Each row is a point on a landscape with many valleys, with its height.
From any point a ball rolls to the lowest of the 2 points nearest to it. It stops when none of these is lower. Distance is the straight distance between rows; heights are no part of it.
Z_661: [123  96 169 166 148 165 131 180 138  74 112 132 143 167 120 105 175  84
 160  70  49 147 138]  h=374
Z_238: [122 113 169 148 117 120  75  92 116 114 172 105 176 142 162 115 131 168
 120 131 119  71 108]  h=243
Z_901: [127 137  95  90 103 150 174 119  98 193 123 140 122 101 107 177 160  82
 104 139 153 187  97]  h=288
Z_677: [119 129 139 137 107 139 110 119  93 166 114 115 127 120 140 150 111 165
  97 204  82 113 164]  h=316
Z_233: [115 107 148 166 170 161 106 137 114 140 133 117 116 122 168 143 135 125
 129 147  89 145 175]  h=378
Z_504: [ 97 150  84  95  82  81 200  91 126 129 113 187  80 116 127 169 100  69
 107  89 106 180  93]  h=372
Z_438: [167  96 109 145 144 119  92 187 135  87 107 192  82 146  94 124 161 133
 109  88 110 105 121]  h=251
Z_502: [115 117  98 137 109 122 126 107 126 124 127 199  67 162 127 153 158 133
 131 108  57 152 130]  h=120
Z_701: [154  98  97  89 196  78 105 182 148  98 127  82 126 114 139 162 137 100
 137  98 160  92 110]  h=620
Z_474: [158  67 101 170  82 153  70 180 107 115 128 120 118 157 119 120 181 120
 107 113  85  87 155]  h=195
Z_351: [ 82 156 159 128 107  89 142 115 123 113 119  87 154  98 183 105 120 171
 136 162 158  91 170]  h=108
Z_15: [147  86 124 181 118 164  84 119  79 154 170 132 154 144 133  97 130 142
 101 131 140  83 124]  h=331
Z_48: [170 171 139 132  76 131 176  91 150 192 162 155 146 161 107 116  98 105
 125  54 159 168 141]  h=346
Z_717: [109 160 131 137 113 150 180  97 137 169  99 152 125 131  93 130 100 138
 154 161 101 172 147]  h=240
Z_62: [120 128 112 121 102 136 132 136 156 132 124 170 124 193 123 111 179 103
  82 120  58 178  84]  h=545
Z_984: [153 104 149 118 191 128  69 131 118 125 167 122 152 130 140 148 134 140
 114 104 144 110  82]  h=573
Z_921: [142 112 168 167 150 140  99 182 135  92  82 123 114 133 123  94 108 129
 155 106 111  66 147]  h=282
Z_905: [130 175  91  99  78 121 131  80 160 147 152 154  95 150  90 154 153 193
 153 135 110 139 130]  h=292
Z_877: [140 120 157 130 152 147 129  68 105 142 157 115 174 122 117 116  87 171
 171 106 184 140 120]  h=468
Z_602: [166 155 121 120 102 129 133 203 200 120 104 102 122 160 122  93 154 109
 136  81  98 116 173]  h=252
Z_517: [105 112 116 109  60 118 135  73  94 105 131 158 135 112 104 130 141 121
 134 184 155 138  69]  h=395
Z_805: [148  73 117 132 115 131  80 137  94 147 139  99 181 150 116  81 135 110
  93 167 189  87  97]  h=234
Z_928: [113 149 109 109  88 120 153 101  73 135  91 151  99  87 103 173 105 116
 104 156 174 131 103]  h=156
Z_753: [125 134 123  88  61 109 137 104 129 102 141 154 128 147 113  89 146 100
 109 150 168 140  88]  h=351
Z_797: [116 138 169 122 150 138 157  97 153 118 137 119 177 131 151  72 106 105
 165  92 156 157 106]  h=286
Z_492: [164 103 115 158 141 136 112 184 143  70 109 167  79 171 107 136 191 114
 159  57  96 116 138]  h=304
Z_149: [ 88 155 180 116 199 135 153  94 142  90 140 131 136 112 155  95 115 123
 159 117 118 148  87]  h=350
Z_831: [ 87 162 107 124 102 128 165 109 109 172 102 109 103  97 106 179 102 165
 134 206 104 152 184]  h=317
Z_314: [179  74 114 107 201 108  69 170 124 105 159 110 129 145 127 147 161 122
 115 106 150  78  98]  h=598
Z_307: [105 111 112 139 162 135 176 137 131 109  90 186 123 156 132 105 155  85
 125 112  80 220 100]  h=471
Z_70: [150 135 108 127 137 109  99 153 144  99  94 171  74 134 110 125 131 132
 141 121 139 115 124]  h=187
Z_451: [121 151 148 118 149 117 130 163 184  90 155  93 115 138 161 131 152 141
 155  98 103 124 183]  h=356
Z_260: [122 128  61 110  73 117 135  99  84 149 106 177  71 120 105 167 123  92
  99 150 137 137 135]  h=100
Z_102: [118 168 116  90 130 142 182 121 101 164 104 102 134  54  96 188 135 125
 106 159 158 170 108]  h=242
Z_315: [116 170  85  83 167 134 167 146 130 142 120 138  80 107 122 180 134 129
 109 139 144 175 124]  h=245
Z_375: [ 99 131 169 105 179 116 107 105  90 136 130 103 160 107 138 150 105 196
 108 175 126 113 125]  h=513
Z_195: [119 150 125  88 109 103 156 156 156  84  74 162  99 133 139  80 126  94
 103 168 118 137  99]  h=224
Z_410: [126 107 125 140  46 122 130  72  91 144 146 169 127 125  77 119 110 158
 135 166 178 111 116]  h=430
Z_824: [120 134 112  97 101 114 157 124 152 116 103 172 121 154 116  80 148  73
 104 156 154 175  68]  h=294
Z_25: [133 108 148 120 181  97  94 146  91 115 130  90 154 106 177 150 118 125
 101 121 146  92 102]  h=550
Z_757: [127  99 166 181 178 146  89 137 148  84 146 125 132 145 123 102 125 149
 166 120  97  94 134]  h=330
Z_568: [129 184 121  97  98 124 152 105 143 162 127 131 115 109  95 152 102 171
 125 120 167 123 121]  h=386
Z_643: [127 130 135 107 104 139 109 196 153  89  69 135 115 138 119  82 154 101
 117 165  94 125 117]  h=149
Z_291: [106 104 107 160  95 126 119  89 104 125 133 175  81 119 132 129 108 120
 119 150 107 114 137]  h=102
Z_310: [113 133 161 128 195 153 125 135 133 146  96 118 133 110 117 113  84 159
 145 172 103 141 142]  h=310
Z_465: [123  52 111 156 133 142  72 163  79 112 103  98 183 142 123  84 141 129
 101 192 140  88 114]  h=144
Z_741: [119 175 107 126 178 141 169 128 167 142 101 165  78 120 105 166  81 168
 144 136  78 171 146]  h=321
Z_444: [126  77 127 135 126 157  81 174 108  95  93 122 132 122 123  95 153 122
 112 179 103 109 131]  h=43
Z_154: [165  87 115 157  63 156 103 146 129 156 122 146 136 173  98  84 128  91
  89 162 109 134 116]  h=363
Z_521: [147 202 129  67  98 121 178  94 159 187 139 137 128  86  92 148 110 136
  99  85 155 149  84]  h=422
Z_976: [108 132 163  97 154 108 123 110  69 117 122 105 169  97 148 168 117 136
 106 157 168 106  86]  h=530
Z_555: [136 105 125 165 116 161 121 148 152 128 136 132 135 149 161  99 132  85
 124 106 103 146 126]  h=203
Z_642: [113 158 186 113 155 142 116 125 172 128 100 100 150 112 137  86  96 181
 148 168  81 121 155]  h=261
Z_628: [152  94 111 156 142 162 130  90  94 141 180 163 131 146  92 152 135 158
 128  98 195 137  90]  h=474
Z_958: [123 100 157 129 162 131  88 109 124 130 165  57 207 129 159 110 129 158
 141 134 116  92 161]  h=306
Z_649: [130 110 106 110 218  70 101 184 126  95 120  49 132  95 149 158 135 102
 145 122 121  88 156]  h=633
Z_801: [103  89 146 170 167 143 115 131 125  87 151 139 111 125 155 135 164 142
 149 113  93 116 160]  h=371
Z_336: [168  66 100 200 108 155  78 146  89 157 169 121 147 160 148 123 177 125
  97 133 115  93 143]  h=273
Z_554: [146 114 118 120  70 139 113 124 134 173 132 113 153 148 109  87 119  95
  86 159 165 118 110]  h=309
Z_614: [ 98  99 133 174  30 130 145  48  60 167 130 143 133  96  66 152  93 154
 113 158 148 116 116]  h=455
Z_40: [113 133 178 152 102 131  78  97 152  93 152 144 123 133 177 110 119 155
 118 130 108  79 123]  h=174
Z_480: [ 92 155 188 103 190 132 162 112 148  94 148  80 156  96 181 105 114 143
 142 139 130 143 134]  h=393
Z_88: [167 155 120 117 156 137 139 192 197 123 143  88 115 154 152 126 166 124
 142  62  92 133 183]  h=307
Z_570: [128 118 157 115 199 138 119 108 116 137 140  93 170 112 128 152 103 191
 155 139 159 120 120]  h=495
Z_981: [137  95 136 153 126 135 119  98  77 153 161 113 171 119 156 113 121  90
 122 129 165 122 119]  h=385
Z_428: [100 166 111 136 102 129 176 131 123 154  97 132 116  97 139 116  82 126
 139 154 141 131 165]  h=183
Z_3: [128 126 128 167 107 144 133 141 123 143 114 128 127 108 158  93  93  96
 130 114 141 111 162]  h=114
Z_982: [133 135 124 104 164 153 119 157 115 144 125  66 134 118 142 152 140 152
 130 168 143 148 154]  h=375
Z_772: [135 141  90 124 109 141 131  86 151 148 157 175  91 177 110 162 159 155
 127 121  87 171 134]  h=211
Z_454: [123 145 112 136 152 142 168 126 146 148 113 179 100 151 134 147 115  78
 135  98  97 202 115]  h=434
Z_330: [154  74 131 148 171 143 119  95  94 140 173 122 177 126 113 128 103 130
 145 108 209 133  99]  h=432
Z_872: [116 132 129 141 144 128 147 140 149 110  95 175 133 199 123  97 192 111
 108  87  73 215 101]  h=508
Z_427: [135  71 113 134 223  92  84 190 106  65 111  59 155  96 126 147 154  73
 153 114 110 107 131]  h=645
Z_113: [107 160 103  65  99 123 190  96 130 154 116 164 105 101 110 180 141  85
 109 140 108 192  83]  h=335
Z_712: [133 130 145 137 144 101  76 150  95 106  79 140 104 108 151 139  96 172
 115 159 139  55 140]  h=186
Z_468: [158 144 119 112 167 158 135 122 160 154 158 111 142 145 114 133 126 156
 168 101 180 160 137]  h=450
Z_682: [137 193 131 121  40 104 193  84 153 158 172 146 117 117 131 100  94 128
 127  84 165 146 138]  h=272
Z_651: [172 114 126 123  97 111  92 205 164 101 107  97 126 136 129 111 142  83
 141  96 127  78 156]  h=185
Z_247: [143  63 152 145 181  98  52 162 109  95 129  76 179 124 126 133 113 105
 113  95 102  48  95]  h=674
Z_7: [125  89 151 131 146 121 127 188 154  57 145  92 147 144 147 102 205  81
 153  77  83 126 125]  h=340
Z_838: [103 183 120  94  84 120 158  65 150 158 140 147  97 107  72 207 120 187
 132 120 122 142 118]  h=349
Z_616: [160  97 101 148 111 139  84 177 137 130 121 116 130 158 139 100 148 121
 138 121 129  83 169]  h=103
Z_27: [136 174 139 113 171 176 162 128 156 160 105 139 128 112 108 136  91 154
 164 139 119 172 169]  h=293
Z_806: [124 140 155 143  99 155 139  87  91 178 133 108 162 115 119 141 108 123
 104 135 144 118 105]  h=423
Z_494: [134 156 151  89  72 128 145  73 150 188 140 165 136 129  77 152  89 122
  88 103 125 136  91]  h=460
Z_85: [132 179 133 123  77  96 165 104 186 136 163 136 117 150 158  86 112 114
 131  60 151 124 128]  h=191
Z_817: [132 158 159 112  99 105 108  96 176 117 166 147 128 137 175 101 124 127
 114  93 119 104 112]  h=65
Z_756: [106 166 119 108  89 121 189  90 132 136 140  85 182 104 138  94 122 156
 183 120 209 135 149]  h=126
Z_318: [119 103  96 143 110 132 122 129  95 121 118 163  98 120 136 137 130 130
 137 161 172 131 157]  h=175
Z_74: [172 107  93 127 170 134 143 127 127 144 181 146 119 154 103 151 148 141
 163  76 193 173 116]  h=496
Z_425: [141 135 105 101 158 149 144 155 162 136 129  97 122 138 121 112 132 131
 144 140 155 153 158]  h=410
Z_458: [127 148 134 151  43 142 142  73 101 197 149 119 148  88  66 163  96 150
 116 137 134 124 131]  h=447
Z_76: [116 180  76 111 164 107 161 155 157 124  98 165  50 131 119 170 116 136
 137 117 119 183 137]  h=285
Z_86: [ 98 146 141 140 106 150 157 108 103 130 108 133 108 116 129 133 121 144
 126 198  70 139 168]  h=289
Z_126: [ 98 171 183 118 128 101 121  98 149 117 155 101 157 120 164  98 100 186
 140 143 118  96 148]  h=184
Z_65: [136  52 128 155 199 115  71 191  94  58 125  62 170 120 123 143 157  99
 151  88  75  61 136]  h=659
Z_338: [131 125 137 121 115 115 156 103 137 129 145  96 196 128 127  74 110 113
 171 122 199 150 120]  h=213
Z_36: [131 168 119  82 132 113 154 135 104 147 111 137  96 103 130 177 119 123
  95 172 176 145 106]  h=199
Z_870: [139 127 148 133 173 112 102 146 158  89 149  51 155 130 163 122 136 140
 138 126  97 108 180]  h=352
Z_966: [131 108 144 137 140 117 124 155 174  95 148 111 149 144 169  96 166  60
 146  86 124 149 111]  h=281
Z_739: [128 121 127 151 147 145 101 145 106 172 131  97 124 138 128 159 121 149
 114 170 122 116 155]  h=343
Z_200: [118 102  64 152  98 123 125 101  95 120 120 214  66 129 123 175 116 113
 114 141  93 152 107]  h=15
Z_890: [131 104 152 177 131  97  74 181 100  92  86 125 113 110 148 122 122 127
 126 126 126  39 157]  h=233
Z_31: [126 152 116 114 131 112 115 162 151 120  89 136  82 110 137 126 107 147
 120 147 156  84 126]  h=125
Z_24: [106 160 109 118 135  99 198 114 146 140 113 171  73 137 159 149 122  79
 106  87  73 177 119]  h=403
Z_457: [ 89 183 133 134  84 106 172  96 123 120 144  84 134 105 149 116 124 167
 163 148 163 119 168]  h=31

Call two points neighbours if one is among the 2 nearest of the other. Go from one point of each pair to the other, from neighbour to neighbour, staying as low as possible. Name the highest point that can't be avoided.
Z_981 and Z_444 | Z_614
Z_200 and Z_444 | Z_154
Z_817 and Z_616 | Z_451
Z_457 and Z_3 | Z_310

For each start below, name the point where the ball stops.
Z_62 | Z_200
Z_74 | Z_86
Z_872 | Z_200
Z_65 | Z_330
Z_247 | Z_330
Z_614 | Z_444
Z_521 | Z_200
Z_741 | Z_200
